Each scene shows the same named points in several views. A view is turned or mirrored, shifted and resized as a whole, has a little noise and may leave points out.

Scene 1
View 1
<170>: [-24  12   5 -26 -29   4   7  12  15 -14   0  21   8  11  11 -25  -6  13
  -4  -3   9  -6  -8  10 -11  15   8]
<24>: [ -1  -3  21 -18  -7  -5  11   1  -2   9  -3   8   5  14  18  -6 -10  -2
  -6 -17   3   2  -3  13 -15  12   5]
<87>: [-1 -5 11 -1 -9 -1  9  8 -1  3 -4 15  6  9  8 -2  2 -3  1 -8  4  4 -2  8
 -7 -9  4]
<235>: [-11   3   9  -2  -4  10  15  -3   7  -5 -12  -1  -1   4 -11   1   5  -5
  -7  -7   1  16   9  -5   4 -15   8]
<139>: [  8 -10  10   0 -17 -11   2  15  -6   1   5  18  18  11  16  -3  -1   0
  10  -4   3 -11  -8  15 -13  -1  11]
<232>: [  5  -5  11   4  -7  -2   9   6   0   0  -3  11   8   6   7   3   5  -4
   3  -5   0   5  -1   4  -5 -13   7]
<269>: [-10  13  15 -16 -12   2   9  -1   9  -6  -2  12   6   7  12 -10  -2   6
  -1  -9   3   2  -6   7 -10   7   9]
<20>: [ -3  15  27 -17   4   1  17 -17   7   2  -6  -7   1   6   7   1  -4  -1
  -8 -17  -3  12   5  -1  -9   7   9]
<296>: [-10  10  14 -25 -19  -5  11  -4   6 -10   4  -2  16  12  11  -8 -11   7
   0  -9   1 -11  -2   8 -15  22  15]
<122>: [  0  11  11   8  -6   5   8  -2   8 -10  -5  10   9  -2   1   5  14   1
   7  -2  -1   8   0  -4  -1 -20  12]
<164>: [  1 -12   4   5  -9  -1  13   1  -5  -2  -3  -9  13  12 -13  13   3 -10
   1  -4  -1   4  12  -4   4 -14  15]
<175>: [ -4  -8  10  -6  -8  -1  16   1  -3   3  -6  -5   6  14  -5   3  -2  -6
  -6 -10   1   6   8   2  -2  -2  10]
<21>: [ -5  -4   9  -2 -10   1  12   5   0  -1  -6   4   6   9  -1   1   1  -6
  -3  -6   2   6   5   2  -1  -9   8]
<140>: [ -6 -11  11  -5  -5   3  15   6  -3  10 -10   2  -1  13  -2  -1  -2 -10
 -10 -13   4  13   8   5  -1  -6   4]
<163>: [-14  10  11  -1  -1  15  18  -5  10  -5 -15   4  -6   3 -10  -1  10  -3
  -8  -7   3  23   8  -9   7 -19   5]
<124>: [-18  -3  -4   3 -13  15  14  11   7  -8 -13  10  -2   7 -15  -6   9  -4
  -4   0   6  17   8  -4   9 -21   6]
<115>: [-15   4  19 -30 -13   0  11   5   6   6  -5  13   0  16  21 -18 -12   2
 -10 -15   6   2  -5  15 -15  21   3]
<81>: [  4   8  26 -10   1  -3  10 -10   2   2  -3   2   7   4  17   4   1  -1
   0 -14  -1   6  -2   5 -12   3   9]
<18>: [ -3  -9   8  -6 -14  -4   9  11  -3   1  -1   7  10  13   5  -2  -3  -3
  -1  -7   3  -2   0   9  -7   0  10]
<147>: [ -7  -8  10  -7 -11   1  10  10  -1   4  -6  11   4  13   5  -5  -1  -5
  -4  -9   5   5   0   8  -6  -4   6]
View 2
<235>: [-18   5  -6   8   6   2  20 -18 -11  14  12   5   6 -33  -6 -22  -3   3
  -2  15  18  15 -12   2 -20  12   4]
<21>: [ -7   5   2   7   9   2  17 -19 -15   5  10   7  -6 -18 -10  -9   0   4
   5   9  14  15  -9  -2 -15  -8 -10]
<232>: [  1  -8  10   3   5  -6  14 -16 -16   0  15   4  -6 -15 -10  -5  -7   1
  10   9   8  18  -1  -3 -11 -20 -23]
<175>: [-14  18  -4   3  10   1   9 -17 -13   7   8  10  -7 -17  -6  -8  -1  14
   7   2  15   8 -10  -5 -16  -7 -13]
<269>: [ -3   0  13   5  13 -16  -5 -22  -3  -5 -18  -8  -4   2  -9   9   0  10
  12   9  10  10  -1  23 -14 -12   7]
<147>: [ -3   5   8  13   7  -7  13 -21 -13   4   5   5  -4 -16 -10  -6   2   3
   7   7  11  16 -10   8 -11 -12  -5]
<81>: [-16   1   7 -10   3 -21 -18 -12  -4   3  11 -10   7  -8   3   2 -13  13
   5   0   4   8  -5  14 -13 -15 -13]
<139>: [ 13  -5  18   7  11  -9   9 -20 -18 -15   3   5 -23   8 -14  15  -2   8
  23   3   2  17   7  -2  -5 -41 -35]
<24>: [ -8  21  16   5   7 -24 -13 -22  -7  -1   1   1  -5  -1  -2  16   0  18
  13 -13   3   1 -15  18  -8 -27  -9]
<124>: [ -1   0  -2  23   9  11  42 -22 -17   8   4  11  -6 -35 -18 -24   8  -7
   0  24  25  25 -10   0 -19   8  10]
<115>: [ -3  28  19  14  11 -29 -13 -31  -4  -4 -21  -1  -8   4  -8  22  13  19
  16 -13   7  -3 -17  33  -9 -23  12]
<164>: [-15   5 -13  -1  10  17  21 -13 -19   7  18  15 -11 -19  -9 -18  -9  11
   5  10  18  15  -2 -24 -20  -4 -27]
View 3
<163>: [  2 -11  27  24 -34  -1  13   8  -8  20  24  19 -19  -4 -25 -10  -8   1
  11  12  29 -22 -21 -20  -4  15  10]
<18>: [ -3  11 -10   8  -3  -5   0   4   0  31  -7   4 -14  12   0  25 -37   8
  10  -2   9  -3 -13  -2  -1  14  18]
<122>: [  8   4   3  19 -13 -10  -1  12  -8  28  16  11 -10  13 -44   6  -9 -14
   9   3  18 -19 -26  -6  -9  11  10]
<24>: [-12  24   2   8 -12  10  -4  -9  16  38 -10  18 -10  -1   4  31 -45  14
   5  -6   8  11 -11 -16  -2  -9  18]
<21>: [ -2   1   1  14 -14  -4   3   7  -4  27   6   7 -18   6  -8  11 -27   2
  11   5  18 -11 -16  -9   0  17  18]
<175>: [-12  -2   2   9 -15   4   4  -1  -1  26  -1   3 -22  -1  -1  16 -30  -1
  13   6  19 -16 -14 -16   9  16  26]
<164>: [-10 -10 -10   9  -7   0   3   6 -10  19   1  -8 -25   5 -18  13 -23 -16
  15   9  21 -29 -20 -11  12  29  31]
<170>: [ -2  25  22  19 -10 -15   3   6  15  29 -18  11   9  40  18  17 -11  31
  17 -12  -5  13   9   4 -21 -16  -2]
<296>: [-23  23   9  11  -5   8  -3  -8  23  31 -30   0   0  25   1  31 -16   3
  20 -10  -2   2   4 -11  -2 -24  19]
<81>: [-10  20   2  12 -13  14  -5  -4  13  39   0  20  -9  -7 -29  25 -35  -9
   5  -3  16   0 -23 -18  -3 -11  17]
<87>: [  2  14  -6  11  -6  -6  -1   6  -1  32   6  14 -13   6 -11  16 -38   7
   5  -2  16  -2 -21  -5  -8  13  12]
<232>: [  5   8 -12   9  -5  -6  -3   9  -4  32   8  10 -14   7 -22  18 -35  -2
   4   0  15  -8 -24  -4  -4  17  15]
<140>: [ -6  -2   4  11 -22   3   7   2  -5  26   6  10 -25  -8   5  11 -39  11
   8   8  24 -11 -18 -15   5  23  19]
<269>: [ -5  21  14  16 -15   0  -2   1  13  35  -5  14  -1  15  -8  19 -19  10
  11  -8   6   3  -8 -10 -12 -15  10]
<139>: [  3  25 -27   3  13 -11 -11   9   3  37  -8   2  -7  20  -8  34 -45   4
   4 -11   4   5 -15   9  -8  11  14]
<147>: [ -1   7   5  14 -16  -4   1   7   0  29   4  13 -14   3  -5  13 -30  10
   9   2  18  -4 -15  -8  -4  12  13]
<20>: [-19  10  19  16 -29  22   2 -12  17  35  -2  20 -13 -13 -24  15 -23  -7
  11   1  18  -3 -17 -33   2 -18  23]
View 4
<163>: [ 20  15  19  -6  11   4   8 -20 -21  21  -8   7  -6  22   0  26  15   2
 -14  -2   7  14 -15  11   2 -12  20]
<170>: [  3   7   1  -9  12   7  32 -14   1  26  -3  14  32  18  10  -2 -15  30
  11  24   9  35  12 -26  -3  30  11]
<87>: [ 15  11  11  -3   8   9   5  -7   0  10   0   3   0   3  10  -8   5   9
  -7 -10  10  13   3 -13   5   7   1]
<232>: [ 19  16  10  -4   7   9   5  -5   3  12   0  -5  -6   0   8  -8  10   5
  -9 -11  11  13   0 -13   7  -2  -2]
<21>: [ 20  10  16  -6   9  11   8 -12  -9  11  -6   0  -1   6  12   4   5   8
  -7  -6   5  16  -2 -11   6  -5  -1]
<20>: [ 20  -2 -11  -8  19  14   7 -15 -22  16 -14 -20  12  30   5  17  17   6
 -17  -8   7   4   9   7  -3  15   3]
<124>: [ 21  19  35  -7   6   1  12 -18 -13  18  -4  21  -8   8   6  18   2   9
  -4   4   5  24 -17  -3   5 -19  17]
<235>: [ 22  10  20  -6  10   8   7 -16 -19  17  -8   2  -4  18   5  22  11   5
 -12  -2   5  14 -10   5   3 -13  10]
<164>: [ 30  11  25 -14   7  13   7  -8 -11   8  -5 -15  -8   2  14  11   8   4
 -12  -9  -1  17  -7 -15  11 -24 -16]
<18>: [ 17   7  13  -6   8  13  10  -7  -2   7  -3   1   6   1  16  -9  -3  14
  -3  -5   5  17   7 -22   7   5  -7]
<115>: [  3 -10  -7  -2  17  16  11 -14 -14  11 -10   9  32  23  16  -7  -5  23
   1   2   5  12  22 -14  -3  40   8]
<269>: [ 10   9  -5  -4  14   7  18 -12  -3  22  -5  -2  19  18   6   1   3  15
  -3   5  12  22  12 -13  -2  21   7]
<24>: [ 10  -8  -5  -3  15  17   5  -9 -10   6 -10  -4  19  15  16 -11   2  14
  -7 -10   7   8  19 -13   2  28  -3]
<147>: [ 15   8  13  -3   9   9   6 -10  -7  13  -4   6   3   9   9   1   5  10
  -7  -5   8  15   1 -10   3   5   5]
<140>: [ 18  -1  21  -3  10  13  -1 -13 -20   2  -9   9   0   9  16   4   4   8
  -9 -12   2   6   0  -7   7  -1   1]
<296>: [ 15  -2 -11 -13  15  18  26 -10  -8  20 -10 -22  31  21  13   4  -4  24
   2  11   4  26  19 -26   0  22 -13]
<175>: [ 23   2  16  -9  11  15   5 -11 -17   6  -9  -4   3  11  17   8   3   8
  -7  -7   1  12   1 -11   7  -7  -8]
<139>: [ 13  13   5  -2   7  12  12   1  17   9   5  -6   5  -8  14 -26   0  13
  -2  -7  12  22  14 -34   6  12 -13]
<122>: [ 21  28   8  -5   8   0  17  -7   2  25   3 -10 -10  10  -5  10  18   3
 -14  -3  16  23  -9  -2   1  -9   7]

Which points are out of place in each view (at most two, in the order of its rows)? Write none if all are in place.
view 1 => <147>
view 2 => none
view 3 => none
view 4 => none
